Points, in no order, along strands that fork and pass close to each other.
Two points are linked if the straight distance between their rows is under 61.9. Some points are linked to none.
Q_824: [ 18  25  -1   1   0   5   6  -4  10   4 -22   7   0   1  -8   7  16   1
 -14  19  -3 -17   6  26  13   6  -9  -4   6 -11  25   6  -2  27  -7  -5
  -5   1  -3  -8   7  -3  -4 -14  -3   4]
Q_976: [ -8 -11 -14  -1  -1 -14   1   0  -2  -1 -13  -5   0  -8   9  -6   7  -7
 -10  -8  -9   1 -10 -13   1   1  -9   0  -2  14   6 -13  11   0   1 -16
  -1  -9  -5   5  -1 -13  18  17  -2   5]
Q_814: [  7  19   3  11   0   3  19 -10  -2  17   5  14  15 -23 -14  10   5 -12
 -11   3  -6   0 -13   2  -8 -18  -3  11 -11   2 -11 -10   2 -16  -8  15
 -10  -3 -11   8 -12   8  20   3 -10  -4]
Q_568: [  6  15  -9  -9  11 -12  11   7  14   2  18 -12  14 -18  -6  -4   1  -6
   1  -9  -3   4 -14 -13   5  -9 -10   1  -1   2 -17 -10   8 -16  -6   9
   2  -9  -2  14  -3   2   6   3 -11  -3]
Q_418: [  6   4  -1   8  26  11   7  -7  -8   7 -11  -3   1  11  -5  -2   4  -8
  -8 -12 -14 -12  -2   0   0  10   1  11   4 -18   0 -22 -10 -14   1  -3
  12  14   2  -6  -4  -3  10   9  -8  -6]
Q_741: [-11   0  12   3   9   0   3   1   5 -18  10   9 -13   9  11   3  -4  10
   8  21   5   7   2  11  -3  12  14  -7  -9  -8   8   9  11   8   7   5
   3   5  21  -4  -3  -4 -19  -8  -2   0]
Q_471: [  8   6  10   9  -9  10 -19   5  10  16  17  -8  17   9 -10 -15  -5   3
  -2  -1   4  12  18   3  -7   4   8  13   6 -11 -11   7 -20   1   1 -11
  -1  22  18  -2 -12  14  -8 -10  -1  12]
Q_702: [ 10  14  -4   0  -2  19  -6   5  -1 -13  18 -24  14  -4  -1   2  -7   1
  14  17   7 -11   3   2  11 -12   8   9  13 -17  -7   9   8 -13   1  -7
  -1  15   3  -3 -14  12  17  -7   6   1]
Q_703: [-11  -5  -7 -15   5  14   2   0   9  -2  -5   0  15   7  -8  -9  -6   6
   8  10  -3   8   4  11 -22  14   2  10 -18   6  -5  20 -15 -13 -12  -6
   5  12   2  -3 -13  -1 -12  16  13   4]
Q_446: [  3   6  -3  -8 -17  -8  -4  -5 -10  17  19 -14  -5 -11   9   1   1 -23
 -14 -11  -3  15 -16 -31 -13 -11  -1   1 -10   4 -23 -11  10 -30   0  -1
   4  -1 -15   4   1   0  25   9   0  -8]
Q_246: [-11 -20   2  -9  18  -1  -8  -3  -5   4   0 -11 -17   1  16  -6   5   8
  -3 -23 -14   8 -18 -23  -2  11   7   9 -14  -4   4  -7   2 -13   3  -8
  15  -1   5   0   4 -15   8  20 -10 -14]
Q_232: [  1  25  -7  14   4  -2   9  -2  12 -11  -1  -3   5   3   2   3   7  -3
 -13  12   5  -8   4   9  14  -8  -6   4  20 -20  -2  -8  14   4   3  -6
  -3  20  -3   0 -15   0   1  -3  -4   5]
Q_274: [ 21  32  -1  -1 -10   8  16 -11   5  12 -24  -4  10 -13 -19   2  26 -13
 -23  23   8 -13   5  25   1  -7 -12   4   4  -2   8  -1   5  17 -16  -6
 -18   1  -3  -7  -1  -5   4  -2  -6  14]
Q_799: [ 12  16   5   0 -13  -9   9 -11   3  23  15  10   7 -10 -10   9   7 -19
 -14  -1  -4  14 -11 -22 -10  -9   0   6 -13  11 -20  -9  -1 -18  -2  16
  -6  -3 -20   8  -3   9  16   1   0  -3]
Q_672: [ 21   3   9  -1   5  -6   5   0  18 -15 -12  12   1   6  -9   0   5 -10
 -11   8  10 -13  16  -1   5   0  -5 -20   9  -4  11  -7   4  25  -5   4
  -4  -3 -12 -16   8  -7 -22  -3   6  20]
Q_72: [  5  15  -8 -14   5  -9   7  13  15  -7  16 -24  10  -7  12 -13   7   5
   9  -3 -17  -3  -7 -13  11   5  -5  -8   2  -6 -11 -12  12  -8   2  -8
   8 -16   8  15   1   0   0  -3  -4  -5]
Q_608: [  1  -4   1   9 -20  -9 -12   7  -2   8   2  18   7  -5  14   1 -12   5
  -2   2  -5   9   2  -1   1 -11  -4 -16   6   8  13   6   1  14   5  -2
 -10   7  -4   9   0  -9  -2 -26   4  -3]
Q_483: [ 34  32  -5   3 -12   8   6  -5   9  23  -7   0  19 -16 -18  -3  25 -13
  -6  17   5  -6   4  12  -8  -8  -6   3   0   8  -2  -3 -15   1 -25   3
 -21   5  -3 -14   3  12  16   4  -6  12]
Q_435: [ -3  -7  -9  -1   0  -9   0   5  -7  -6   9   5  10   5   1  -2 -16   8
  19  -3   2   4   1   0 -12   8  10   5  20   3 -13   0  -6 -19  -6   1
 -12  15 -12   9   2   6 -11  14   8   2]
Q_970: [ 11   7   1  -4  19  22   8 -10  -7  12   2 -17   9   3  -3  -1  -3  -6
   2 -18 -20 -15 -11 -10   0   1  -1  11   0 -17 -13 -11 -10 -25   1   2
  13   7  18  -9 -10 -11  24 -10  -2  -7]
Q_676: [-10  17  -4  12  11 -16   8   2  13 -11  -2  13 -12   5   5   7   2   8
  -6   7  -2  -3  -3   0  13  -1 -12   1  17 -13   9 -14   7  12   9   6
   7   2 -12   2  -4   3 -13  -2  -2 -14]
Q_552: [  2   2   8  -6  18  14  10  -6   0  -1  -5  22   8  -4  -7  15  -4 -13
   1   8   8  -2  -8   5 -19   4   6   6   7   6   0  -6  -3 -12 -23  13
 -11  25   3 -15  -4  -4   9  10   7  -3]
Q_150: [ -9   9  14  13  25  15   4  -7   3  -1  -4  12   3  -6  -6  14   2  -3
  -5  13   7  -9  -6  14 -10   4  12  14   1 -16   7  -6   2   1 -13  15
 -17  18  25 -10 -12  -7  -1   4  -6   4]
Q_689: [  3   2  -8  -4  -6  12   4  -1   1  22  20 -14  10  -2 -15 -12  -8  -8
   5  -8  -3   6   1  -4 -10 -11   3  12 -13   5 -23  11 -13 -36   3   4
  19   1   4 -10 -14   7  31   3  11   3]
Q_620: [-13 -12 -18   3  -8   2  -7  -4 -11 -18  -4  -9  -4  23   0 -12  -3  -9
   3  -2  13   0  21  -3   7   0   2 -17  16  -4 -16  -8  -9   2   3 -18
   8   9   8 -15  -2  13 -12   0   8   9]
Q_960: [-16  12  14 -16  15 -15   9   4  16  -2  11  -6 -14 -15   5  -1  -6   0
   6   0   7  12 -16  -9  -8  10 -10  -2 -10   8 -10 -10   9   2  -1  22
   6 -16   9  15   8   3 -23  -4 -16  -3]
Q_212: [  4  -2   5 -18  14  19   7  -3  10  -6  -3  13   6   3 -14  10  -7  -2
   4  14   5   5  -4   6 -16  12  -1   0 -10  11   0  10 -10 -12 -15  14
  -1   5  -4 -15  -1   0  -9  18  12   1]
Q_373: [ 12  11 -12   4   4  -7   5   5  12  22  26 -11   6 -21 -13  -4  11   4
   2 -13  -3   8  -7  -7   7 -13 -10  13 -11   8 -10   1  -8 -21  -2  15
   2 -15   6   4  -4  11  22   2 -10  -2]
Q_961: [ 11   1  10  -1   7  -4  -3   2  16 -20  -5  19   5  -4  -7  19   4  -4
   5  14  17 -15  17  12  -3   2   7 -15  11  -3  13   1   2  22  -7   7
 -15   7 -19 -21   6   8 -19  -3  14   8]
Q_280: [  6  19  -1   0 -21   2  -9   4  22   2  10  -1  22 -11  -8   6   7  -3
  -2  18   9  -6   5  13   7 -14   1 -13   3   8   6  11  -9  19  -4   9
 -26   1   5  -5  -3  10   0 -22   5   1]
Q_489: [  1  -3   0 -15 -11   3   0  -7 -11  14   8 -16   3   3   2 -16  -2 -26
  -9  -2   3  14  -8 -26  -7  -2  -2  -3   6  10 -24 -18   7 -18  -6 -16
  13   7   8   1  -4   1  17   1  11   5]
Q_875: [ -1  -9  -7 -21   0  -5   4   0  10  -4   1 -15   1  -3   0  -8  10  -7
  -9  -3  -5  -4  -4  -4  10   3  -8 -12 -19  15  15   2  -6   9  10   2
  -6 -14   1  -5  10   5  -5  -3   2   4]
Q_956: [ -5 -15  -3  14 -16   1 -15  10 -18   4  -2   0   7  10  10  -7 -11   2
   6   2   3   9  12 -11  -8  -6   4  -6  21   3   7   3   0  10   1 -18
  -9  16   3  11  -5  -2   9  -9   3   2]
Q_790: [ -6  -4   4  27  11   1  -2  -1 -13  -9   0  21   2  -3   7   4  -7  20
   6  -6  -2  -4   1  14   0   0   5  15  22 -23   2  -2   9   6  -8 -16
 -14  24   2   8 -17   0 -10   9  -8   3]
Q_258: [ -1 -15 -22  -8 -23  -3 -14  -3 -24  21 -11 -13  -9  10  -1  -8  -8 -12
 -12 -13  -4   7  -8 -19  -7  -4   4   2  -3  11 -10   1 -12  -8  -3  -6
   3  -4   2   4  15 -11  25  12   2   7]
Q_794: [  3   1   7   5  -5 -18 -10   3 -10  15   0  -4 -16   9  10  -1   5 -22
 -17 -15   5  18  -6 -25 -22   8   1  -3  -1 -12 -16 -22  15 -15   5   0
  11   6  -4   4   7  -8 -13   5  -3  -1]
Q_919: [-14 -25  -1 -12  -7   0 -12  12  -7   3  -6   3  -9   0   6  -2 -11   7
  14 -14   4   9  -7 -10  -6  -2   7  10  -5   8   9   6  -8  -3   4   3
   7  -6  -1  23  10  -8  -4   6  -8 -11]
Q_846: [ -4   0 -13  -4 -22  -2  -2  -4   2  11   5  -9  14   8 -14 -13  -3  -9
   2   2  -3  11  11   4  -8  -3   4   6 -17  10 -21  10 -15 -19   9  -2
  12   3  -7  -4  -4  11  11   1  10   9]
Q_85: [ -6  -3   2   8  15  -3 -17  13   9 -19   4  23   3   1  -1  16  -1   7
  13   6  19  -8  12  19   1   7  10   1  11  -6   4   6  -4  19  -9  -2
 -11  25  -5  -9   2  20 -14  -5   6  -7]
Q_261: [  2  -4 -10  -3   7  15   5 -13  -5   2 -15 -10   3  18   0 -14  11   1
   2  -8 -13  -4   1   8   7  10  10   2  -6  -8   4  -6 -21  -4   3 -10
   8  11  13  -3  -3   2   8   3  -8   1]
Q_745: [-10   1   2 -12   3   2  11   1   6  -5  13  -1  12 -20  -6  -3  10  13
   7  19  -1  -1  -4  14  -1  -2   5  -5  -5   8   5  10  11   5  -9  11
 -24 -11  25  13   3 -11  -3   0 -12  -6]
Q_351: [-13  -8 -10 -15 -10  -6 -19  -2 -10  15   8 -18  -7  -3  -5  11  -4   0
  -3 -17  -7  18 -12 -14 -17   0   1   4 -33   4 -19  13 -15 -20   6  16
  -1 -15 -10   1  15  -2  -2   8  -5  -8]
Q_861: [ -3  -8  -8   3  -5  -6   0   3 -11   5 -15  18  -6  -6  11   8  -3   7
  -2  -1  -4  -2  -4   8  13  -7 -12  -6   4   8  29   9   2  14   8  -6
  -5   5 -12   4   3 -10  11 -18   4 -10]
Q_901: [ -9   4  10  24  20   7   9  -4 -17 -11  -2   9   1  -8   3   8  -1  24
   7  -5   0  -9  -1  23  16  -1  -8  20  17 -17   4   0  16   3   0  -9
  -2  11  -1  17 -16  -6   2  -8  -7 -13]
Q_735: [-11   0  -9   3   5   7   6   2   8 -16   1  -7 -17  17  12  -2  -2  -2
  -6   3   0  -4  13   3  26   1 -11 -15   3  -1   9   4  -5   8  13   3
  18   3   1 -19   6  10   3   0  -7  -4]
Q_871: [ -6 -11 -12   7  -6   3 -10   3  12 -19  -9  13  -5  22   6  -9  -7  -2
   6   0   5  -5  21  10   9   9   5 -23   9  -3   0   0 -11  20 -12 -17
   6  12   6 -19  -2  17 -18   6   4   6]
Q_195: [ 16  -8   3 -14 -30 -20 -16   1 -10  -1   4  -3  -1   4   1  14  -7  -2
  -1  -3  -4   1   0 -11  -8  -8  -1 -20  -5  11  -4  10  -1   5  16  13
 -10 -19 -28   0  20  -9 -14 -14  17   4]
Q_731: [  5  14   2   8 -20  16 -15  -6   8  14  10  -9  16  -5  -9   4  14  -5
  -8  18   6  -6  10  22   7  -6  12   2   2   1   4   4 -12  11  -1  -3
 -20  13  23 -14  -2  10  12 -12  -3  12]
Q_644: [ -3   6   2  -7  -8   4  -4   7   9 -11  10  -3  10 -14  -5   8  10   9
   6  33   5  -6  -2   8   1 -10   2 -16   0   1  16  10  11  18  -5  -1
 -24   0   7  -2   1 -11  -3  -6  -2  -6]
Q_406: [-20 -10   9  22  -9  -2  -1   1 -10  -6 -15   2 -32   8  14   9  -8  -3
 -17  -6  -7  -2  -3 -13   7  -2  -9   5   2  -4   9  -2  14   5   9  -3
   8 -14 -21  -7   8 -13  13  27  -3 -11]
Q_275: [ -7  -3   4  -5   6 -13   1   8  18 -11   0  17  -6  11  14   0  -3   7
   9   0   2   5   4   9   6  14   0  -9  -8   3   9   9  -3  15   4  12
   6  -5  11   8  -1   4 -22 -22   5 -10]
Q_11: [ -7   0  17 -17  11  -3  11   4  18 -12   3   3 -13  -1   4   4  -8  -7
  -4   5  -2   4  -7 -12  -7  12  -4 -12 -18   5  -2   0   6   6   5  23
   6 -24  -3  -5  10   2 -27   5  -3   6]
Q_954: [  2  -2 -10 -15 -14  18  -8  -2   1  -8 -22  -7   9   8  -2  -6  10   1
   8   9   9  -6  20  33  12  11   4 -14  -4  14   7  20 -12  18 -17 -23
   0   8   5 -13   3  16  -4  -6  14  10]
Q_462: [ -3   8   2  15  19   6   6   0   8 -11   3   6 -11  10   4   3   8   8
   1  11   2 -10   4  15   9  11  15   8   4 -28  13   1   4   6  -3   4
  -6  10  30  -5 -15   4  -8   1  -6  -3]
Q_527: [  8  -3  -6  -1 -13  10   1   0 -11  12  -4 -15   4  -4  -6  -9   6 -10
   2  11   3  -3   0   7   8  -8   1   1 -19  17  15  11  -4  -1   4  -5
  -7  -6   7  -1   0  17  32  -7   4   5]
Q_967: [ 10   1   5   2   9   0  -2   2   8   3  -7  13   9   4 -10   0   0  -2
  -8   1   1   3   5  -3 -10   7   1   2   5  -4  11  -3  -8  11  -5   6
 -10   5   3  -3   2  -2 -20  -6  -5  12]
Q_12: [  4   2  -5  14  16   2   5   0  -9  -4   5  -9   9  -8   8   6   2  23
   3 -21 -11   0  -2   3  17  -2  -8   8  19 -11   2   1  10 -11   7  -4
   2  -1   3  20 -13  -3   7  -6  -7  -2]
Q_667: [  6  14  -7   9 -18  23 -20   5   5  14  13 -28  17  -3  -1  -1  13   8
  13   8   4 -11  12  26  11  -5  13  11   6  -6  -1  18 -19   2  -7 -12
 -12  14  25  -6 -12  16  28  -4   4   0]
Q_850: [  3  -7   6  12 -10 -13  -9   9  -4   1  -7   5 -18  12  17 -13   4   1
   2  -2   5  14   7 -13  -4   8  -8 -13   1 -10  16  -7   7  17   9 -21
  15   5  10   4   3 -11 -20 -18  -3  -9]
Q_200: [  8  -3 -14   4 -11  -6   1   4  -2  19   9 -12   7 -17  -9  -6  13 -11
  -1  -6   2   1  -1  -5   3 -18  -2  -1 -24  22   1   5 -10 -14   2   5
  -6 -18  -1  -6   2  20  30   7   0   7]
Q_155: [-16   1  -9  14  -1  -5  15   3  -9 -12 -18   0  -1  -6   9   7   7  -4
  -5   5   4  -5  -6   2   6 -12 -15   1   5   7   9  -1  21  -2   3 -10
  -3  -7 -21   6  -6  -2  27  18   1   1]
Q_955: [  0  -9  -2  -1 -21 -13  -9   6  -4  15  13 -12   8   6   8 -20  -4 -14
   0  -9  -3  15   9 -22 -16   0   5 -11  11  12 -22 -15   6 -14  -1 -14
   3  -6   6  11   2  -1   5   5  11   6]
Q_594: [  5  -2  -3   0  -2 -15 -10   4 -12  18   7   6   5  -2   3   4  -4   7
   5 -30 -18   7 -11 -18 -21   2   6  23  19  -9 -21 -14  -8 -23  -6  -1
   9  -1   0  18   9 -14   1  10 -10 -13]
Q_793: [-12   4   5   0  16  -3  14  -8  -2  -4   6   5   0 -18  -4  -2   5  21
   3  -1  -4   6 -15   5   5  -1  -7  17   3  -1  -9 -11  10   1  -5   2
   5 -10  18  30  -3 -15 -11  -1 -24 -10]
Q_665: [ -4  -8   0  -3  -9  12   5  -9  -3 -19  -9  -2 -19  12   5   5  -9 -10
  -2  13   5   0   5  -9   8  -4  -3 -13 -10   9   5   7  -2   5  14   7
   9  -7 -16 -23  12   3  10  14  -4   6]
Q_219: [  8  -6   1  -1  -4  -3  -7  12 -18   8  12   0   9  11   6  -3 -17   4
  13 -15  -8   5   4 -15 -24   5   8  16  29 -13 -18  -4  -4 -24  -5 -12
   1  12  -2   7   2  -1  -9   9   4  -4]
Q_500: [ 11  17  -9  -1   8  -4  20  -5   7  -8  -4   1  -3 -10  -7  11  14  -5
  -4  11   9  -9  -4   8  16  -8  -8 -10  -7   2  10   2   9   2   1  15
 -16  -2 -23   0   3  17   4   2  -1  -3]
Q_331: [ -1   4  -5 -13   3   7  -3   4  18  -5  11  -4  26   6  -4 -12   1  -2
   6  11  -2   7  11  12 -16  13  14  -2  -3   2 -21   9  -4  -9 -18 -10
  -4  19  11  -3 -12   4  -7   9   9   9]
Q_959: [ -4  -9 -15 -22 -19   1   0   0   5 -15 -15  -7   0  12  -3 -10  -1  -6
   9  15  13  -4  11  10   6   8   0 -15 -12  24   2  16  -3  13  -3 -14
   7  -2 -10  -9   2  11   3  -5  28  10]
Q_947: [ 20   1   0 -19   4  -6   1  -1  13  -8 -14  -6   2  -6  -8   3   6  -8
  -9  -2  -1 -19   3   0   9   2  -6 -18  -7   6  15   0  -3  14   3  15
  -1 -18 -10 -13  13  -1 -13  -5   9  18]
Q_749: [  1  12  17  -9   4 -12  17  -3  18  -3  -5   6 -17  -5   4  -2   0 -18
 -26   7  -3   2  -9 -15  -1   2  -9  -8 -14  -4   3  -9  17   9   4   9
   4 -13 -11  -3   5  -6 -20   3  -6  11]
Q_890: [  6 -12  24   8   5  -8  -1  -7 -15 -12  -6  28 -14  -3  -8  20  -7   6
   0   5   1  -7  -2  -4 -12   0   4   3   4  -6  10  -5  14   9   8  10
   4 -15 -11  -8  11 -13 -27   1   4   4]
Q_624: [  1 -19  -2  -9  11   4   3  -5   2  -5  -7  -3  -3  18  16 -15   9  11
  13 -23 -12   4  -3 -12   2   1  19   9   2 -16   5  -5 -12  -8   5 -12
  18   4  12   3  -4  -6  -3  11 -10  -8]
Q_488: [ 15  10   0  -5   4  29   3 -11  -2  21  14 -19  16   2 -10 -13  -8 -13
  -4  -8  -8  -4   2   6  -1  -2   1   8   2  -5 -21   1 -13 -23 -12  -7
  14  14  25 -16 -16  -1  32 -11   4   6]
Q_558: [ -2   7   9  -3  -7   4  -1   5  11  16  28 -21   2  -8   6 -12   4  29
  17 -13  -1  22  -1   0   5  -8  -3  11  -4   4  -4  16 -11 -10  15   9
  16  -9  15  19  -6  -1   5 -17 -17  -8]
Q_299: [-13 -14  14  16   0  13   8 -11 -19 -10 -18 -10 -28  10   8  -4 -10 -13
 -14   7   1 -12   5 -16  11  -5  -6  -5  -8   4   8  -4   9  12  12  -1
  10  -8 -13 -24   6  -7  25  17  -3   3]
Q_758: [  0  -7  15  10   4 -20  -1   7 -10  -1  -6  18 -21   5   2   8   0 -12
  -6  -5   6  13  -4 -20 -21   8   3   0  -6 -10   0 -15  19  -1   6   7
   8  -9  -9   4  13 -10 -28   6  -2  -4]
Q_100: [ -9 -15  -7   8   3  -5 -22  14  22 -24   7  20   3  10   6   4  -4   5
  18   5  15  -6  19  17  -1  10   8 -18  -1 -11  -3  14  -9  24 -13  -8
  -7  19  -2 -20  -8  12 -26  -3  18  -1]
Q_441: [ 16  22  -4  10  -9  19   1   7   2   8  19 -24  19 -20  -5   3   9  -3
   8  10   7 -17   8  11  13 -17   5  11  16 -10   0   5   3 -17  -4  -5
 -14   3  16  -4 -16  18  30  -4   4   2]
Q_61: [ -2  -7 -14   3  -7  18  -7   0 -13  10 -13 -21  10   4  -2 -11   5   4
  16   8   8  -6  11  19   4  -5  12   3   1   9   7  12 -12   7   0 -18
  -3   9  17  -5  -9  14  38  -6   6   8]
Q_587: [  3  -5  22  17   6   7   4  -5  -9 -15 -19  28 -11  -6  -5  24  -8  10
  -2  12   8 -16   5  16   1 -10  -6   2  11  -3  22   5  18  16   5   2
   3 -10 -21 -20  -1 -16  -5   1   7   9]
Q_404: [  6  11  -8   5   0   5  14 -11  -8   2  -2 -11  12  -8  -2  -8   4 -13
 -17  -1   1 -11   3   0   7 -13  -3   7  20 -13  -7 -18  14 -14   0 -15
   2  17   7  -7 -15  -2  12   1   2  17]
Q_348: [ -5 -12   0  22   1  11  -7   2 -27   0  -7   5   4   8   6  -1 -20   4
   0  -5  -4  -3   4  -4  -9  -5   9   7  19 -12   5  -4   3   1  -8 -11
 -16  18  -4   7  -9  -6   8  12  -8   4]
Q_467: [  0 -17 -18  -9  -5 -10 -12   0 -10   8 -17  -2 -11   7   6  -3   1 -16
 -16 -10  -6   2 -10 -23  -8   6  -1   2   7  10  -2 -13   1  -7  -8 -11
  -1   1 -10  -3  14 -14  12  27   8  -1]
Q_547: [ -9  -9  11  -8  27  13  12  -5  -7   3   9  -9 -10   5   8  -5   1   3
  -4  -2 -11  10 -13  -8  -5  14  -2  -3 -16  -2  -1  -1   9 -12   2   2
   6  -2  15   1  -4  -6  -5  10  -7  -9]
Q_38: [  3  -5   8   1   3  -3  -5   2   6  26  27  -8  -2 -17  -6 -12   2  20
   8 -23  -6  17  -5  -9   0  -8   5  21  -4  10  -9  -2 -13 -20   9   5
  14 -13  10  15   0  -4  15   0 -10 -10]
Q_472: [ -4   1   4   1 -31  -9 -12   2   8  15  18  -4  13   9  -4 -24  -2 -10
   1   2   7  17  23  -1 -12  -1   7  -7  -5  16 -25  -1  -8  -5   8 -10
   9   1   1   2   1   3  -3  -7  11  12]
Q_682: [ -9 -10  -9   6  -1   3   7 -12 -23  -7  -7 -11  -4  10   2 -14  -2 -17
 -14  -2   0  -8   5  -9  10  -4   1  -9  11 -10 -10 -20  11  -2   4 -18
   9   9   6  -8  -3   3   8   3  -2  13]
Q_926: [  4   3   8 -12   5 -21   1   1  16   1  -4  20  -4  -7   1   9  -5  10
   9  -5  -1  -3 -11   5   5  13  -2   0  -8  13   6   3   2  20   6  23
  -2 -20  -5  20  12   5 -23 -21   7  -3]
Q_69: [ -3 -14  -7 -11 -31 -14 -17   5  -7  14   4  -6  -2   4  -1   6  -7   0
  -4 -18 -11   9   0  -5 -16  -3   9  -8 -22  10 -12  18 -10  -4  14  15
  -5 -23 -15   5  21  -7 -10  -1   7   5]
Q_548: [ 11  11  14   6  12   0   6   2   8  -6 -19  20  -5  -3 -11  16   8  15
 -12  14  -3 -18   5  16   3  -3 -13   8   7 -10  29   4   8  26   4   1
   4 -11 -16 -10   3 -12 -15  -9  -1   0]
Q_727: [ 13  -8  11 -16  -1  -9  -9   1   5 -25  -3  19   0  -3  -3  16 -14  15
  22   1   1 -23   3  15   0   7   8 -19   7  10   5   9  -5   7   3  13
   0 -20 -17 -10   1   3 -28 -11  25   7]
Q_188: [-12  -2  -1  -9  17   0  16  -3   7 -11   9   2   4 -12   3  -4  10  24
  18  -3  -2  -4  -6  14  17   8   5   3  10   4  -2   2   3   0  -6   5
  -6  -4  25  22  -6   0 -11   0 -11 -13]
Q_690: [  3   2  15  10   6   5  -9   6   7  12   8  10  10  12  -3  -8   0   7
   0  -5   2  14   7   1 -10   5  11   9  -1 -15   4   5 -11  10  -1   2
  -3   7  21  14 -10   6 -20 -16 -11   3]
Q_988: [  4   9 -11 -15   0   2   7   7  13  -8   7 -17  16   7   3 -17   8  -4
   8  12  -7  -2   5   4   5  10   2  -8   2   5 -11  -2   3  -7  -8 -10
   0   2  15   6  -5   8   6   5   6   2]
Q_453: [-11  -8   0  -8  10  10   0  -3  -5   7   5 -16   9  10  -4   0  -1   2
  -5 -19 -11  19  -6 -10 -14   6  -1   0 -23   1 -12   8 -15 -21  11   8
   6  -1   7   3  -5   1  -3   2  -6  -1]
Q_583: [-19   5  -5  18   3 -13   0   0  -2 -12 -12  -4 -19  -9   8  21   4   7
 -17  -7  -1   3 -14  -1  15  -5 -26  16  -8   2   8   2  15  -2   6  -4
   0 -10 -28   2   1 -12  15  14  -7 -12]
Q_953: [ -8 -17   6   1   5   8  -1   4  -9  -5  -9   1 -20   6  10   0 -13  12
   8  -3   2  -2  -5  -4  11  -2  -3   6  -6   4  24  11  -5   7  11   7
   8  -5  -6   5   9  -8  11   1  -7 -15]
Q_76: [  3 -23  -2  13 -15  -6 -15   2 -23  -2 -13  14 -14  22   9 -10  -4  -1
  -2   2   7   7  12 -11  -4   4  -2 -12  12   0  13   3  -1  22  -1 -24
   6   8   2  -2   9  -7  -7 -11   6   1]
Q_808: [  2   5  -7   3  16  -4   1   3  -4  -7  13   0   8   6   1   7  -8  23
  17  -9   1   4   2   6  10   7   0   5  20  -5 -10   3  -1 -11   9   7
  -2  13  -4  14  -6  13 -11 -11   4  -4]
Q_635: [ -6 -25  -8   1 -12   3 -12   8 -24  21  -5 -12  -8  16  12 -10 -13  -1
   2 -24  -9   5  -2 -16  -7  -6  14   9   1  -5   0   7 -12  -5   8  -4
   4  -5   2  20   8 -14  20   8  -6  -5]
Q_973: [  2   8  14  16  12  18   8   5  -8 -12 -11  -9  -4   2  -9   2  -3  -4
   2  23  10  -9  -1   0   5  -6  -9  14  -2  -5  18  -3   8   7   1  -3
  -3   6  -9  -3   2 -16  21  10  -1 -16]
Q_952: [  1  -3   7  -2 -15  -9 -17  -3 -12  12 -14 -10 -24  13   8 -15   6 -15
 -13  -9   7  17  -2 -22  -5  11  -9  -7  -6  -5  -4 -20   3   7   6 -16
  18   1   8   2  17  -4 -25  -6  -8   3]
Q_187: [  0  -6 -10 -11   8 -17   6   0   1  -7   9  -4  -4 -20 -11   6   9   3
   3  -2   5  -1 -11   0   9  -6  -9  -5 -21  14   6   4   2   1  10  18
 -11 -14 -13   1  12   7  -2  -5  -4  -4]
Q_436: [-13   0  17  19  11  -9   7   1   6  -7  -1  27 -28   4   6  13  -5  12
  -1   6  -6  -1   3   6  18   2  -8   1   5  -1  11  -2  10  15   8  12
  12 -11  -5  -7   5  10 -12   2  -3 -21]
Q_849: [-17 -10  -2   2   9  -9  -1  -6 -17   7  -1  16  -6  -7   2  11  -9  -1
  -5 -26 -12   4 -20 -10 -13   2   0  14   4  -3 -18 -17   4 -15  -9   8
   6  -7  -1  21   6 -14  -9  14 -15 -12]
Q_997: [-15  -3   4   1  14 -13   7  -7   3  -6   1  17 -13  -7   1   6  -8  11
  -2 -14  -3   7 -17  -4   4   7  -8   7   0  -1  -6 -12   5   8  -3  14
   5 -16   2  23   5  -7 -28   3 -23  -4]
Q_514: [  4  -2  19 -20   8 -20  -4  -6  10 -13   1  24 -10 -10  -8  10 -16  13
  19   5   5 -15  -6  11   7   9  -3 -13  -1  10  -8   0   4  24  -4  17
   4 -23 -14   7  11   2 -34 -31  20  -7]
Q_66: [ -1 -10  -7 -20 -12  -5  -2   4  12 -18 -12   7  -3   2   6   4 -10   0
  16  11   4 -17   5  12   3   2   0 -24  -6  18  11  16  -5  10   5   4
   2 -11 -19 -17   6   8  -9  -6  30   0]
Q_840: [  1  16   7   7   4   9  26 -14  -1  -3 -15  13   5 -21 -10  21   8  -7
 -12   8   8  -6 -10  13  -1 -18  -5   2 -17  -2   4   0  13  -4  -3  14
 -16  -6 -26   4  -9   3   6   7  -7   6]

Follow the links from the first point to the second, and from the first to the third. Name the last point that the two ways share.
Q_790 / Q_824 / Q_155 | Q_956
Q_749 / Q_758 / Q_280 | Q_997
Q_952 / Q_735 / Q_200 | Q_956
Q_155 / Q_731 / Q_11 | Q_997
Q_232 / Q_799 / Q_690 | Q_672
Q_348 / Q_702 / Q_568 | Q_667
Q_690 / Q_799 / Q_682 | Q_672

A fork is a point with three links. Follow the links from the first point to the second and name the forks in between, in order.
Q_846 / Q_100 | Q_672
Q_568 / Q_11 | Q_373, Q_667, Q_997
Q_258 / Q_849 | Q_956
Q_890 / Q_188 | Q_956, Q_997
Q_331 / Q_702 | Q_373, Q_667
Q_793 / Q_552 | Q_667, Q_373
Q_749 / Q_527 | Q_997, Q_667

Name the points in between on the shortest way along the links from the first point to the second, in order.
Q_953 / Q_594 | Q_861, Q_608, Q_956, Q_348, Q_790, Q_901, Q_12, Q_808, Q_435, Q_219
Q_947 / Q_246 | Q_875, Q_187, Q_500, Q_840, Q_814, Q_799, Q_446, Q_489, Q_955, Q_472, Q_846, Q_689, Q_488, Q_970, Q_418, Q_261, Q_624
Q_583 / Q_745 | Q_155, Q_976, Q_467, Q_258, Q_635, Q_919, Q_953, Q_861, Q_608, Q_956, Q_348, Q_790, Q_901, Q_12, Q_808, Q_435, Q_219, Q_594, Q_849, Q_997, Q_793, Q_188
Q_150 / Q_731 | Q_552, Q_212, Q_703, Q_331, Q_988, Q_72, Q_568, Q_373, Q_200, Q_527, Q_61, Q_667
